Points on a hilly landscape, in no order, each with its height.
A ball rolls from a point to the lowest of its 2 nearest points, and stops where none of them is lower. Distance is the straight distance between rows; heights are no part of it.
nor: [ -2  -3  -3 -17   3 -29  19   5  -7 -28   7  17 -17  -8  10   2   0  15
  -3 -24 -33]  h=114
kilu: [  3 -29 -15  44  -6  -6   0   2  -3  -7  -2 -19  -5 -12 -27  -6 -14  18
  33  -1 -12]  h=491
zul: [  2  15  13   0   0 -19  17  10 -22  -9 -12   8   8   0  11   6 -20  11
 -22   6  -2]  h=609
Gik: [ -6  17 -15 -33  10 -13  12 -27   2  12  23  10  12  17  -6  -5  20   3
   3   8   8]  h=691
rezo: [  8   0  10 -14  19 -15  -4  -3   0   7 -21  12 -14   1   1  -6  26  24
   9   5 -33]  h=633
nesi: [  7   1   8  17  10  -7   9  24  -9  -3  -8  10  -7   6  16  15 -14   7
 -27  -1   8]  h=624
dena: [ 22 -14   9   7   5  21 -28  41  -1  20  -1   0   7  16  -1 -28   1  26
  -1   6   0]  h=735
Felur: [  3   3  27   7   0  17  -5  10  -2  -7  -2  -4  -4  11   3   4  14 -17
 -32 -18  13]  h=375
Podo: [ 21 -30   8  -2  -6 -19 -15  13   3  -3   0 -12  -5   6  26 -20 -11  28
  31  -7 -28]  h=561
Mik: [-13   4   0 -33 -10 -18   1   9 -16 -22   4  18   6  26  24   0 -10   4
   1  -3 -11]  h=661
vates: [ -6  -7  21  10  -3  14 -36  14  -9  -1 -34   0 -10   9  17   2   2  -1
  -6  -5 -28]  h=758
guril: [  1  10  -8   8 -12 -36   4   1  -4 -42  -4 -28 -14 -10   9   0 -16  -3
   6  -2 -31]  h=449
ruk: [ 11  -6  13  -2  12  29 -21  25   1   4   1  22  -6  16  -2 -11  13  -1
 -15 -18  13]  h=636
Ruf: [  3   6  28   6  -6  13  30  22  -5  -5  14  22  -3 -14   1   8  -6  -3
 -28  -5  12]  h=425
Foma: [  1  -6   6  -6  16 -15   5  22  -1  -3  -3  18 -14 -11  11   1 -10  14
  -7   5 -21]  h=316
mikiz: [-12  21  21   0  -6  19   0 -11  -2  17  -7  -4  18   7  11  25  -2 -20
 -28  -1  13]  h=694
puda: [-12  26  19  -2 -26  18  -5 -16 -14   8  10   0  16  11   0  29  -3 -29
 -28 -22  11]  h=699
Vudi: [ 12   2  -4  13  -5 -16 -20  21 -11 -12  -6  -1   2  10  29  -3 -24  -1
   8 -10  -8]  h=682
Gobug: [-16 -21  -1 -12   1  13   2 -22  -2   7 -10 -18   5   1 -16 -32  12 -30
  31  10  20]  h=397
Piva: [  7  -2  -3 -12   2 -28  20  11  11 -29  10   0 -12 -14  -3  -5   5  16
   4   3 -27]  h=223
taruf: [-15   7 -19   0   9 -13  -1 -12   2  18  31  -8  21  15 -13 -12  17  -5
  29  10  21]  h=659
bef: [  2   8  -6   2  -1 -16  19   0  -6 -24  -5  26 -14  -4  -4  12 -18  15
 -17 -18 -21]  h=216
las: [ -8 -14 -13  -9   1  -2 -19 -13  14   2 -11  -9   6  17  29   5 -18  12
  37  -3 -20]  h=697
mapi: [-12  24   8 -41 -33 -14   5  -7 -19   4  27  19  28   8  14  -4   6   4
  -1   6  -4]  h=269
biz: [-12  15 -10 -25  -2   7 -31  -1   4   9   9  16  -3   4   6  12  -1 -19
   1  -3 -12]  h=540
rumet: [  6  -4  24  -7  12  26 -14  33  -8   0   9  27 -20  -8  -3 -13  15  -8
 -20 -11  -2]  h=629
bup: [-22   6  23   7 -18  16   0  14 -19  -9   2  30 -10   4  16  22 -16   0
 -31 -17  -2]  h=716
rer: [-10  -6 -22 -11   4  18 -39  -8   9   8  -2   4   4   9  -2   7   6  -5
   9  -2  -4]  h=522
vose: [ -4  18 -12  -2  -3  -6  30  10  14  -8  12  10  -5 -21   8  12 -22   4
 -10  12  -4]  h=819
feb: [ -3  19   5 -49 -14   7  12 -25  -1   4   5  20   6  13  -5 -23  11  -2
 -14 -10  22]  h=579
rire: [  3  -3 -12   4   2  22 -26  17   8  13  -9  -1  20  27   6  -5  -5  -4
  -7   0  23]  h=226
tof: [ -1 -23 -22  21  -7  -5  14   2  11 -17   4 -20   4 -25 -20  -3 -16  15
  38  10 -10]  h=453
sube: [ -8   9  -1   3 -15  -7  -9  -4   7 -10   9 -10 -13 -26  33   8 -33 -27
  14  13 -11]  h=591
Naraz: [-17  18 -15 -13   5  -8  11 -35  -2  26  19  -1  11  15 -15 -10  13  -8
   6   7  28]  h=676
Fur: [ -7  28   4 -42 -14   3   3 -21  -9   3  19   0  16   0 -11  -8  14 -17
  -8   6  12]  h=592
sito: [  7 -22  -9   3  -4 -12 -12  18   5   1   1 -14   4  -5  10 -10 -14  21
  26   1  -8]  h=542
biv: [-13 -11 -24  19  -4  -5  -6  -4   1  28  18   2  19   7  -9   4 -12   5
  50  15   6]  h=587
Durar: [  6 -22   2  -9   2  36 -23  20   1  26  -5   0   7  14  -6 -35 -11  34
   9   3  -9]  h=743
par: [ 16   6  29  14  -6  -7   3  20 -31  -1   2  20  -7  16   5   1  15   7
 -17  13  -4]  h=336
kofig: [ -1  -5  -5  -6  22   4  13   4   6   5  -5  12 -19 -29  -2   5  -7  13
  -6   2 -13]  h=371
nak: [-18  10  15  -7 -10  -4  10  12 -21  -4  -3  12   0  -9  16  12 -29  -5
 -12   7 -16]  h=590
vot: [ -7  -3 -10   0   0  29  -2 -20  20  24  26  18  -9  -3 -17 -14  18 -28
  15  -4  31]  h=231
Did: [ 13  -2  15  11  -2  10 -23  16 -12 -13  -2  -2 -11   2 -17   5  23 -11
 -17 -20  -3]  h=390
gufub: [ 15 -12  -7  26  23   0  -4   8   5  12 -14 -14   2   1   1  -5   1  10
  -1  -6  22]  h=283
fufa: [ -4  13  20  -5   8  15   5  -2 -17   2 -21  26   3  15   8   7  -5   4
 -34 -13  -3]  h=678
Tosan: [-24   9  12 -23   1   5  -8   9  -3   2 -20   6  -1  -7  22   6 -16   0
  -6   9 -21]  h=570
supal: [ -5   4  -6 -32   7  -8  36  -3  18  -5  19 -13   5 -26  -9  -7   5   6
  -2  15  12]  h=489
Fazu: [ -8 -20 -17  -1  -7  34 -32   1  -2  -5  12  -7  -5 -10 -26  -1   5 -18
  15 -17  -1]  h=473
fisog: [-12   7  24   6   7   4 -21  25 -10  12 -31  20  -6  14  18  -4   0   6
  -5  16 -28]  h=763
gopip: [ 12 -13  18  -1   0   9 -10  36  -4  -4  17  22 -26 -27  -6  -6   4  -1
  -5  -8 -16]  h=614
bego: [ -1 -34 -14 -15  -2 -12  10  -9  15 -17   3  -7 -16  -3  22  -5  -8  21
  37 -13 -25]  h=549
Zere: [-12  16  33  -9  -6  13  23   6 -24   8 -12  -4  13  -8  11   4  -7  -1
 -24  19  11]  h=436
Seku: [ 13 -20   5  24  19  14   0  -8   9   8  -6   0 -23 -10 -20  -7  23   5
   8 -15  11]  h=426
pofim: [  5 -16  -5 -24  11 -14   2  16  13  -4   2  20  -3   5  20  -1  -4  27
   9 -11 -18]  h=240
bos: [ 21  15  -5   9  11 -26  33  10   7 -20  10 -10  -4  -9 -16  -3   5  19
  -4  15 -16]  h=288
fekap: [-11  16 -27   2  -4 -22  -9 -27  -3  -5  10  26  -4  20  14  24 -20  -5
  -2 -17 -13]  h=277
Fuzu: [ 28 -13 -10  28   1  -5  -5  16   9   0  13  -7 -11 -16 -19 -13  16  18
  11  10  -5]  h=669
nere: [ -8 -14 -21 -13   0 -28  26 -11  20  -9   5 -22   1 -18  26  12  -4  12
  19  14 -15]  h=774
kege: [-13  -2   0  -5  -3  31 -18 -18  20  16  -8 -15   5  11  -1  -8  14 -24
   1  -1  26]  h=621
Zum: [-20  27  12 -16  -6  23 -19  -8   0  14  -8   9  13  25  12  12  -1 -23
 -29  11  -1]  h=688
Tera: [ 19  -4  14  23  17   2  15 -13   3   2 -10   6 -32   1 -14   5  30  -2
 -15 -10   0]  h=399
Muzet: [  3  18 -10 -13 -10 -13  12   7  -5  -2  18   5  23   6   1   6 -11   7
 -12   5  16]  h=364
leda: [-18 -18 -14  -4   1  37  -3 -27  12  15  16   3  -7 -19 -22  -6  15 -34
  23  -2  16]  h=284
mog: [  2  18   8   5  -5   2  26 -10   0 -20   5  -7 -13 -30 -20   6   2  -2
 -26   0  -8]  h=840
kibos: [  5  -3 -17  -4  16  -2   0  13   4  -7   4  33   3  20  -1   3 -11   3
 -15 -14  17]  h=531
Fanem: [  0   9  31  -6  -5  27  19 -14  12   3  19  22  -6  -5   4  22  -2 -11
 -32 -18  20]  h=367
nutis: [-17  -4  -5   0  20  15 -20 -29  -1  -1 -44   5  -5  30  -3   2   6  -3
 -10  -3  -4]  h=299
Ledif: [-11  -1 -25  22  -2  -1 -14 -11   7   1  -2 -14   1  -2   0  26 -18 -11
   6  -2   5]  h=664
pazi: [ -8  12   7 -39  -1 -10  27  -9   1  -2   3 -15   7 -28   1   1  -1  -1
 -14  12  -4]  h=513
madu: [ -3 -21 -33  25 -18   5  -3   6  13   0  24 -10  -1 -24 -12  -2 -33  11
  34   2  -5]  h=503
zodo: [  3   7   6 -23  12   1  19   8  -5 -11  12  38   1  13  -6 -11  -1  11
 -24 -14  11]  h=553
ruta: [ -2  11 -28  29 -14 -26 -24 -11   7   1  29   1   6  14  22  -3 -18  -7
  26  -6   0]  h=574
suda: [  5   2 -10  12  -8  17  10 -18  28  10  33  10  -8   6  -5   1   7 -20
  -7 -19  52]  h=133
zubo: [  7   6  10  -5   9  15  27   1  13   5   4  12  -7 -22   1  11   0  -6
 -32  -8   7]  h=395
sir: [ 14  -3  -9  17  -2 -37  -2  13   6 -31   2  -2  -9   4  19 -13 -23   5
  17 -10 -13]  h=692
siv: [ 14  -9  14   5  -8 -12 -10  26  -3 -15  11  16 -30 -19  12 -17  -6   2
  14  -6 -31]  h=594
sed: [ -3 -13  10  -8   1  38 -43  19   8  15 -21   4  13   8  -2 -23   1  14
  -8  -1 -11]  h=749
tig: [-18  -4 -19 -31   9 -20  25 -18   9  -9   4 -14   8  -1   4  20   5  13
   7   5  -5]  h=741
dosi: [ -2 -25 -12   9  -8  20 -29  14  -3  -3   8 -19   3 -13 -21  -5   1  11
  20 -15  -6]  h=499
Sul: [  4   0  16  -4   9  21 -21   8   7  16 -34 -20   7   6   5 -27  14  -7
 -13  13  11]  h=391
nik: [ -5  -1 -23 -11 -13 -23  22 -17  17 -28  17   8 -14   4  17  10  -6   4
  13 -14 -18]  h=617
mosa: [-12  13  10 -21   2  23 -12  -7  -3  -2 -22  18   1  16   1   0   1 -11
 -27  -4 -10]  h=684
defo: [ 27  13  36  18 -24  -5  24   9  -7   9   7  13 -14  -9 -13   2  19  -4
 -11  27   0]  h=506
bokel: [ 19   7  18 -13   7 -26  14  -1 -17 -11  -3  -6   1   8  -9  -7  24  15
  -9   6 -12]  h=414
Zali: [  3  14  39 -23 -11   8  10   9 -29  -7 -11  16   1  17  -4 -29  14  -1
 -24   1   4]  h=448
vogi: [  8 -13  16   9   5  30 -39  17  -6  16 -24  -2  -2   4  -1  -4   9  13
  -2 -10 -28]  h=753
Vep: [-11  -3 -22  -5  -7  -8 -13  -8   6   6  -2  -3   4   0  16  12 -24   0
  14  -2  -9]  h=680
far: [ 11  -5  -7  26   9   9  -5  10   1 -25   7   2 -20 -10 -21   4  12  -4
 -10 -18  -3]  h=413
gog: [-11 -21 -11  15 -14  18 -22 -14 -14  19  -3  -9  24   8 -23   3  -9 -20
  39  10   8]  h=657
dus: [  2  -9  13   7  -8  -5 -22  20 -13  -2  -7 -22  -4 -33  16  -7 -18   1
  18   4 -27]  h=562
poto: [-13  18  20 -25 -18   4  17   2 -23   9   1  22  27  11  13  -4 -16  15
 -10  22  13]  h=377
fifal: [ 19 -12  -3  23   2   8   7   6   5   7   6 -29  -4 -19 -20 -28  13   6
  16   8  32]  h=695
liget: [ 32  -7   4  12  -7  -4 -18  21  -4   7   0   8 -14  -8  -7  -6  17  12
   9   5 -14]  h=656
Tudud: [ -9  25   2 -32  -5   7  -3 -17  -4   8 -21 -31  22   6   2   2  -2 -18
 -10  17  10]  h=370
nilib: [ 15   7  19   8 -15 -28   3  27 -36  -7   4  12 -16  14  10   2   4   7
   0  31 -16]  h=369
mepen: [ -7   8 -10  -1   2  -4  12 -21 -10   9 -18 -16  12  15   0   3  -7  -6
 -16   5  18]  h=344
tulo: [-13  15  -9 -16  -4  22 -30  -6   5  24  10 -10  10   2  -6 -14  25 -26
  -2  12  17]  h=612
dosub: [ -2 -14 -28  17 -13   2 -17  -8  14  16  31   0   2  -8   4  -1 -24  11
  41   3   1]  h=544
gud: [ -4   2 -29 -11   4 -23  27   4  23 -10  19  -1   3 -15  13   5 -14  19
   7  12  -5]  h=800
Vasur: [-15 -15 -18   9 -17  15 -22  -4  -4  21  -6 -26  18  -7  -5   7 -15  -9
  29   8   3]  h=677
volep: [ 32  -8  31  24  -1   7  -8  11  24  38  -9 -12 -11   0  10  -6  27  -4
  -2   5  24]  h=326
Folaz: [-12  15  -1 -24   8  24 -15  -2   6  15 -25 -21  20  13   7 -22   6 -18
 -14  22  18]  h=382
bim: [-14   6   7 -14  -4 -19   7  18  -5  -9   2 -25   9 -29  13   0 -10   1
   3  22 -12]  h=514
dage: [ -6  23   9  -8  -7  16   9 -20  -1  13  11  33   2  10   3  14 -10  -7
 -33  -7  16]  h=342
kotur: [  3 -23  -8   8  16  17 -11   5   7  24 -15  -3   6  -2   2  -6 -20  24
  15   3   0]  h=285
rupa: [-12  19   0 -25 -25 -15   8   9 -14  -4  19  20  37  23  12  -1  -9  11
  -3  12  17]  h=325
tozu: [-24  18 -22 -16   6 -14 -17 -27   1  14  15  24   1  26   8  11   1  -5
   9 -15 -23]  h=225
beb: [ 14  -5  -2  12   5 -27 -12  -3  -3 -10 -17  -6 -19 -17 -10   7  11  13
  13   4 -33]  h=524
dit: [ 10  -4  -8  10   6   7  -4  33   8  16   7 -17  18 -22  12   0 -11  -2
   1  21  22]  h=710
fam: [  8   2   5  20   3 -21  -4   9 -18 -26 -12  19 -22   8   0   5  -9   0
 -10 -20 -15]  h=273
gok: [ -2   5 -17 -32  -1 -11  -6  14   8  -6  20  -4  15  -2   3  -3  -3   0
  -1   5   8]  h=322
vop: [  0  14  17 -27  16 -15   3   1 -12 -11 -22  13  -3  19   2   3  11  22
  -5   2 -38]  h=653
redi: [-13   3  -9  -3  12  10 -15 -19  -3   4 -23 -11   5  26  -3  14  -3 -12
  -6  -3  12]  h=321
negum: [-11 -12 -25  -3  18  11   9 -20  13  18  18  20   3  -5 -17  -1   3  -4
  24   4  17]  h=415
Kipeb: [ -6 -26 -20  42  12  -2  14  -5  -2 -12 -16  -3  -8 -12 -24  11  -8   7
  23  -7 -10]  h=450
fovar: [ 19   7  29  34   9   2  21  -7  15   0  -6  -4 -20 -11  -4  19  20   0
 -22  -7   1]  h=379
pumaz: [ -4  -1 -12 -23  27   8  11  -6  16  13  -3  16 -14 -12  -5  12   5   5
   0   6   1]  h=424
Ledo: [ 34 -12  10  33  12  -6  -2  16   5  27  -9 -13 -11   9   7 -16  18   4
  -8   2  30]  h=309
mut: [  3  17   0  30 -20 -12  23   7  -6  -9   2  -2  15  -1   6  25 -29   1
 -25   2  11]  h=530
nuna: [  7   8 -12   3   6  11 -14   0   4  13  14   4  11  26  -8  -3   3 -10
  -4  -3  32]  h=202
san: [ 13  18  -5  26 -11  -8  25 -14  -2 -21  -7  -3  25   0  -4  19 -15   8
 -32 -14  10]  h=515
nabik: [-11   9  18 -18   7  -6   0  -4 -22 -13 -32  25   5  26   8   4  -8  11
 -20  -2 -22]  h=667
Pas: [-14   1   1 -14   5   8   4 -17  -6   0 -26 -31  -2  -2 -11 -24  15 -18
   8   8  19]  h=423
vadof: [  8   0   6  -1  -6 -25  -6  25  -6 -14  -3 -22  -3 -34  10 -11   2   3
  16  22 -28]  h=543
zovin: [ 13   4  43  13   5  10   3  17 -11   8  -1  11 -12  16   1   6  20  -5
 -24  -6   2]  h=361
zusev: [-25  -6 -14  11  10  -9  -6  -7  -5  28  29   4  36   9 -15 -12   8   0
  52   2   2]  h=630
begur: [-10  14  26 -10   4  15   9  20  -5  20 -28  -9  10   6  16  -6  -5  -9
 -22  29  11]  h=416
zepud: [  4  14  13 -40  -2  13  21 -12 -10  -8  -2  35  -2   6   1 -18   2   0
 -29  -9   8]  h=568
gizaf: [ -7  10 -14  -1   4 -18  -1 -13  -6  -3 -19  25 -12  13  20  21 -28   0
  -8 -17  -9]  h=318
Vug: [ 36   9  22  22 -20  -2  12   8   2 -11   8   3 -29  -2 -10  12  31 -17
 -16  12   7]  h=512
neb: [ -7  -9   4  11 -11  -2 -24  15   2  -6 -12 -12 -10 -33  24  11 -23 -19
   6   2 -16]  h=575
nuno: [ -4  17  -1 -20 -14   5 -11 -15   0   9  20 -18   4  -5 -14  -4  15 -28
  -5   5  22]  h=603
petu: [  1  19 -11  -1   4  22   8 -15  22  23  34  11  -4  -5 -13  -3  15 -16
 -14  -2  29]  h=183
tega: [-18 -19   5   6   1  41 -12 -22  24  38 -14 -10   7  14   0  -9   7 -20
  14  11  30]  h=628
delu: [ 14  -6  -1  10  12 -10   9 -11  -4  -4 -12 -19 -14 -28 -23   2  24   2
  10  16 -23]  h=547
kezi: [-25  26  15 -28 -19   1   1  14 -17  11  -2  -1  25  12  21  -1 -17  -5
  -6  33   9]  h=412
logug: [  2  12  13  13 -14  -3  25 -18 -14 -13 -19  -2  16   0 -12   6   3   0
 -33 -20  12]  h=502
kebad: [  9 -25  -8   1  -6  -1 -28  21 -10  -7  -2 -27   7  -4 -10 -22  -3  18
  22  -5 -16]  h=521
Peken: [  5   1   9  18  -6  -6  13 -16  -1 -14  -8 -22  -4   9 -19  -1  12 -15
 -26 -17  17]  h=488
lan: [-11 -22 -18 -16  -9  34 -36  -7   0   4   6   8   6  17 -20  -9  11  -4
  25  -5   0]  h=501
sav: [ 35   8  46  34  -9  -9  21 -11  12   5  -7   1 -18  11   4  18  16   3
 -17  -1  19]  h=359
peba: [ -8  15 -10   2  -8 -32  13  -6 -11 -24 -12 -35   9  -7  -5  10  -4  -1
  -4   1 -21]  h=422
Lif: [  8 -34  -2  17   9  26   8   2   8  18  -1 -19   5 -22 -18 -25  -3   7
  21   4  28]  h=705
Rof: [ -1   3  -2   1  -8  15  -6  16   2  -1   1 -37  11 -28  -5  -1   3 -23
 -12  12  20]  h=460
segel: [ -5   3   5 -16 -15 -14 -19  16  -7 -23   4   4  -5  20  29  -5 -19 -13
   6  -2  -9]  h=673
bulat: [ -7 -10 -10 -23  30   7 -10 -20   2  -2 -18  19  -5  13  -3  -7   2  12
   7  -7  -6]  h=218
kadop: [-16 -22  -9 -15  11  22   6 -30   0   7  -6 -11  -3 -23 -21  -8  10 -15
  24   7   8]  h=349
fug: [ -5  -7 -24 -27   4 -10 -12  -2   4  -9  12 -15  10  -4 -15  -8  14  -8
  17   7   6]  h=275
pomi: [  2   6  -5  24  19  -6  36 -30   4  -7 -19 -11 -12  -6 -20   8  -1   1
  -7   1   5]  h=358
Guzu: [-16  11  35  -3 -27  27  -3   0 -16 -10   8  16   9   7   7  30  -1 -13
 -34 -15  14]  h=706
favun: [ 14  18  18  22 -21 -30  10  24 -26 -13   7   0 -14  -4  -8   0   4   2
 -14  15 -19]  h=396
vas: [-11  29   6 -28 -23  -2  -3  -8 -18  11  -4 -16  35   7   6   7  -9 -12
 -13  16  12]  h=385
vome: [ 18  -6  -9  15  11  -7  12  20  10 -12   6 -25  -4 -21 -23 -21  11   7
   2  11  15]  h=683
rusa: [ 17  13  21 -10   1  -6   8   2 -21  -5  -9   3  -9   8  -6 -20  21  -7
 -24  -8  -2]  h=435
dizak: [ 12 -12  -5  20  14  17 -26  22  -3  19 -14  -4  10  11  13   4 -11  16
   0  -3   8]  h=252
saze: [ 22  17  30  27 -21  -8  36   6 -12  -5  -1   2   7 -21  -5   0  10   8
 -14  21   1]  h=490
ribo: [ -3   1 -13 -16   2  16 -27  15   6 -11 -13  23  10  30   6 -21  -3  10
   1 -10  -3]  h=211
sefuz: [  2 -15 -17  -9   0 -16   9 -11  20 -18  21   3  -8   1  36   2 -13   4
  27  -7 -14]  h=586
taser: [  3 -16  -6  -7   6 -13 -16  -7  -1 -19 -16  -6 -12 -10  11   6  -8   5
  16 -12 -31]  h=500
gafu: [ 18  12  16  29  -3 -12   7  15 -26  -8   7  27 -14  19  -3   5  -1   8
 -25 -13 -11]  h=307
Tizi: [  2  -7  -5 -17  12  -4 -16  23   2 -13  -5  30  -6  19  20 -15  -8  13
   9 -11 -11]  h=168
Kob: [ -2 -23   8  25  18  11  10 -14  11   0  -7 -19 -14 -21 -16   1  13 -19
  10 -13  14]  h=452
viram: [-15 -12 -26   2 -13 -23  -5 -24   6 -21  13 -28   1   0   5   6  -7  -5
  46   5 -15]  h=296
voka: [  7 -14 -31  -6  24  -8   9  -1  10  -6  14  24   1   8 -11  -6   2   9
   8 -15  12]  h=505
fabop: [  2 -10  -1 -20  18 -14   1 -19  -4   1 -16 -14  -2  -5   3   2  28  20
  20   2 -25]  h=608
rogo: [ -8  11 -15  -4 -12 -25   1 -22 -20 -20   0 -31  21  12 -11  10 -10  -2
  -3   5   7]  h=392
suf: [ -1 -10 -13   6   2 -28  -3  -9   3 -41  -4  -5 -23 -11   3  -1  -5   3
  12 -18 -33]  h=476
zaka: [ -9 -11 -17   0  -3  12 -21  18   5  19   8 -19   9 -22   0   3 -10  -3
  11  11  10]  h=696
zemiz: [ -4  -6  -4  -8   4   6 -16  -5 -10  -2 -11 -45  13 -13  -8  -5  14 -22
   4  14  10]  h=442
Gusa: [ -5  26 -24  26 -24 -28 -10  -8  -2  -6  31  -6   4  17  11  14 -24 -14
   3  -6   1]  h=560
kulat: [-28  15  -1 -29  -9  20 -26   1   8  11 -14   9   3  -5  17   9  -9 -22
  -2   9 -20]  h=554
Parib: [ -1   2  22  23  -6   7  15  43  -3 -14  24  15 -11 -12  -5  10  -5   5
 -19  -3   2]  h=456
kili: [ 13  15   1  17  13 -16  39 -10   6  -5  -5 -18   0 -17 -20  -6   5  17
 -11  12  -1]  h=324
Suz: [ 34  -8  33  23  -8 -10   8  -3  22  23   3  -8 -23   7   7   9  22  -7
  -3  10  29]  h=341
ketev: [-11   5  -9 -17 -10 -29   9 -12  -5 -24  18  10   2  13  29  10 -15  -3
   0  -6 -16]  h=643
mipiz: [ 25  -8  12  28   5  -2   1  41   2  12   3 -10   5 -16  14   4   0   9
  -4  15  12]  h=721
gosa: [ 15  10 -13  15  -3  10   2   0  11   3  26  14   3  28  -4  -3   9 -16
 -19 -22  47]  h=173
deta: [  7   1   6 -35  14 -16  15  16  -4  -8   2   1   9  -2   4  -7  18  11
  -7   2  -6]  h=378
Fofed: [-10  13 -21  -6 -21 -26   6 -27  20 -27  42  -3 -16   0  12   9  -2 -11
  20  -8 -24]  h=644
Fabuk: [  5  -6  28   0   6  17   5 -14  19  36 -37  -8 -24  -6   8 -27  25  -3
  -5  -3   7]  h=730
vodob: [  8  21  -3   5 -14   2  36  12   2 -24  12   6   7 -17 -14   5 -16   5
 -25   5  -6]  h=831
vis: [ -7 -11 -16  29  19  -8  21 -16  -3 -16 -14   0 -10   2 -23  12   1  -4
   6  -2   9]  h=398
lilo: [  0 -18 -15  29   1   3 -19   7  13  12   5  -7  -3   3  14  26 -24   3
   7 -13   7]  h=650
Vefi: [ 14 -29  -6  -8  -3  -5  -8 -14   5 -10  -6 -13 -17 -19  21  -6 -23  16
  29 -13 -32]  h=519
pizup: [ -2 -22  22  17   9  23  11  -9  23  30 -26 -16 -18 -18  -1 -16  18  -1
  12 -11  20]  h=724
roke: [ -9  25  -7 -11  -3   1  11 -37  -6  14   9  21  11  11 -11  21  -5   8
 -19 -12   1]  h=308
lon: [-16   2 -14 -34   9  -3  -8 -27   4  -3  -7  20   4  25   4  10  -1  10
   7  -8 -11]  h=149
Gefot: [ -5  19  10 -17 -11  26   1  -6   9  25  12  30   8  14   7   0   8 -19
 -26 -10  27]  h=362
Katu: [-17  -9 -25  -8  -7 -14 -12 -10  -4  -7  14 -28  22   3  -9   5   5  -4
  34   7   2]  h=203
romid: [-18  25  -1 -27 -16  -3  -1 -36 -14  -4   1  22  15   2  -5  18  -5  -2
 -10 -16 -11]  h=264
dimaf: [  1   9  -3  -8   6 -20  12 -19 -17 -15 -24 -24  15  18  -9  -6  -1   7
 -10   0   3]  h=368
sim: [ -8  -9 -14 -15  25  14  12 -18  16  10   2  13 -14  -7 -11  -8   4   0
  -1  -7  24]  h=461
Keso: [-11 -28 -17   4  16   9  -6 -12  -1  22   2   7   8  -6  -6   7 -13  10
  20   8   9]  h=343
figaf: [ -3   1  20  -1  15  22   6 -17  17  24 -37  -4 -15  14  10 -13  13  -9
 -20  -8  15]  h=734
suk: [ -5   1  -2  -9  37   1  -4 -22  -4   5 -41  -1  -2  18 -10  -3  17  14
   0  -1 -14]  h=267
dap: [  0 -18 -18  11  13   8 -12   1  -5 -15  -1   6  -7  -3 -24  -4   4  -6
   3 -22  12]  h=441
nilot: [ -4  12  -5 -21  -8  -2   7   0   2   3   1 -32   8 -26  -1   8  -7 -13
  -2  20   4]  h=483
sal: [ 25 -19   9   7 -13 -28 -15  18   6 -18  19   0 -18 -12  15 -20  -7  15
  32  -1 -33]  h=578
dokag: [-17 -32 -17  12 -17  -8   6  -8   2 -13   2 -21   7  -7 -11  -1 -21   2
  54   2 -16]  h=386
buti: [ 28   9  16  39  -7  -1   8  20   4 -19  14  13 -22   1 -14  17  18  -5
 -12   5 -16]  h=498
taz: [  3  20 -27  35 -23 -23   7   7   6  -8  13  -5   5   7   9  26 -30  -6
 -15  -4   8]  h=546
tas: [ -7   7  17  -1  15  18 -16   6   9  16 -32  -4  10  12  12  -2   3  -5
 -14  19  -7]  h=401
bedez: [  5 -30 -21   9  28   2   0   0  -7 -14   3  16  -9   9 -23  -8   2  17
  14 -20   5]  h=471
rav: [-12 -18  -4  16   3  41 -14 -19   6  26  -7 -11  23  17 -11   5  -1 -21
  30   5  24]  h=638
Meza: [ 26   0  13  41  -5  -3   0  50   0 -13  15   8 -13  -6  -4   5   3   1
 -13   4  -8]  h=482
roko: [  1  19  36   9 -18  -3  23  13 -34   0   1   4   6 -17   1  -2   5   8
 -22  18   0]  h=465
Nolu: [  7  -2  -9  33  13  -3  -3  12  10   2  -6   4   0   3  17  26 -23   9
 -17 -13  12]  h=637
Gavuz: [-10  27 -32   6 -21 -21   7 -16  12 -17  37  -1   3   1 -10   7  -1  -1
  13  -3 -11]  h=665
pip: [  1 -35  19  22   9  29  15 -15   7  32 -17 -10   3  -7 -14 -17   0  -3
  22  -2  22]  h=715
dop: [ -1 -15   4  12  10   4   8 -19  -4  -9 -21 -16 -12   1 -20  -8  25 -20
  -1 -16  22]  h=474
bire: [ 30 -11  18  29   3   6 -22  44  -1  20   8   2   8   3  10  -8   5  13
  -2   5   5]  h=729
vek: [-14  25  -2 -25 -19 -21  -1 -14  -8   5  19  10  15   1  -2  15   0  -6
  -5   4 -17]  h=206
Zise: [-17  -1 -25 -22   8 -14  26 -27   8   6  17   0  15  13  -5  13  13   3
  19  12   6]  h=712
vaf: [ -9 -18  -5  -7  24  -3   3 -13  -4  -4 -15 -15  -1 -25 -16   4  14  14
  16   6 -15]  h=577
Nir: [ -4  -5  -6 -33  18  -7  17  13  21  -5  10 -10   8 -18  -2  -7  24  15
   5  11 -10]  h=431
bedug: [ 21  -7   0   9  16   5 -24  29  -5  -2  -2  18  -9   3   0  -8   9   9
  -1 -13  -5]  h=645

Where does a ball stop that starts at each point below?
Guzu -> lon
Vudi -> lon
vodob -> Katu
pip -> Fazu
Vep -> Fazu

Call two points neighbours if one is among the 2 nearest of the other. Go from one point of each pair to the other, from neighbour to neighbour, staying as low as possible. Name the highest point that can't be avoided.
Fazu / deta -> Vep
lon / Katu -> kilu
deta / Tudud -> zepud
suda / Tizi -> rire
deta / Tizi -> pazi
vek / Tudud -> kezi
Katu / dage -> Muzet
nor / lon -> gizaf
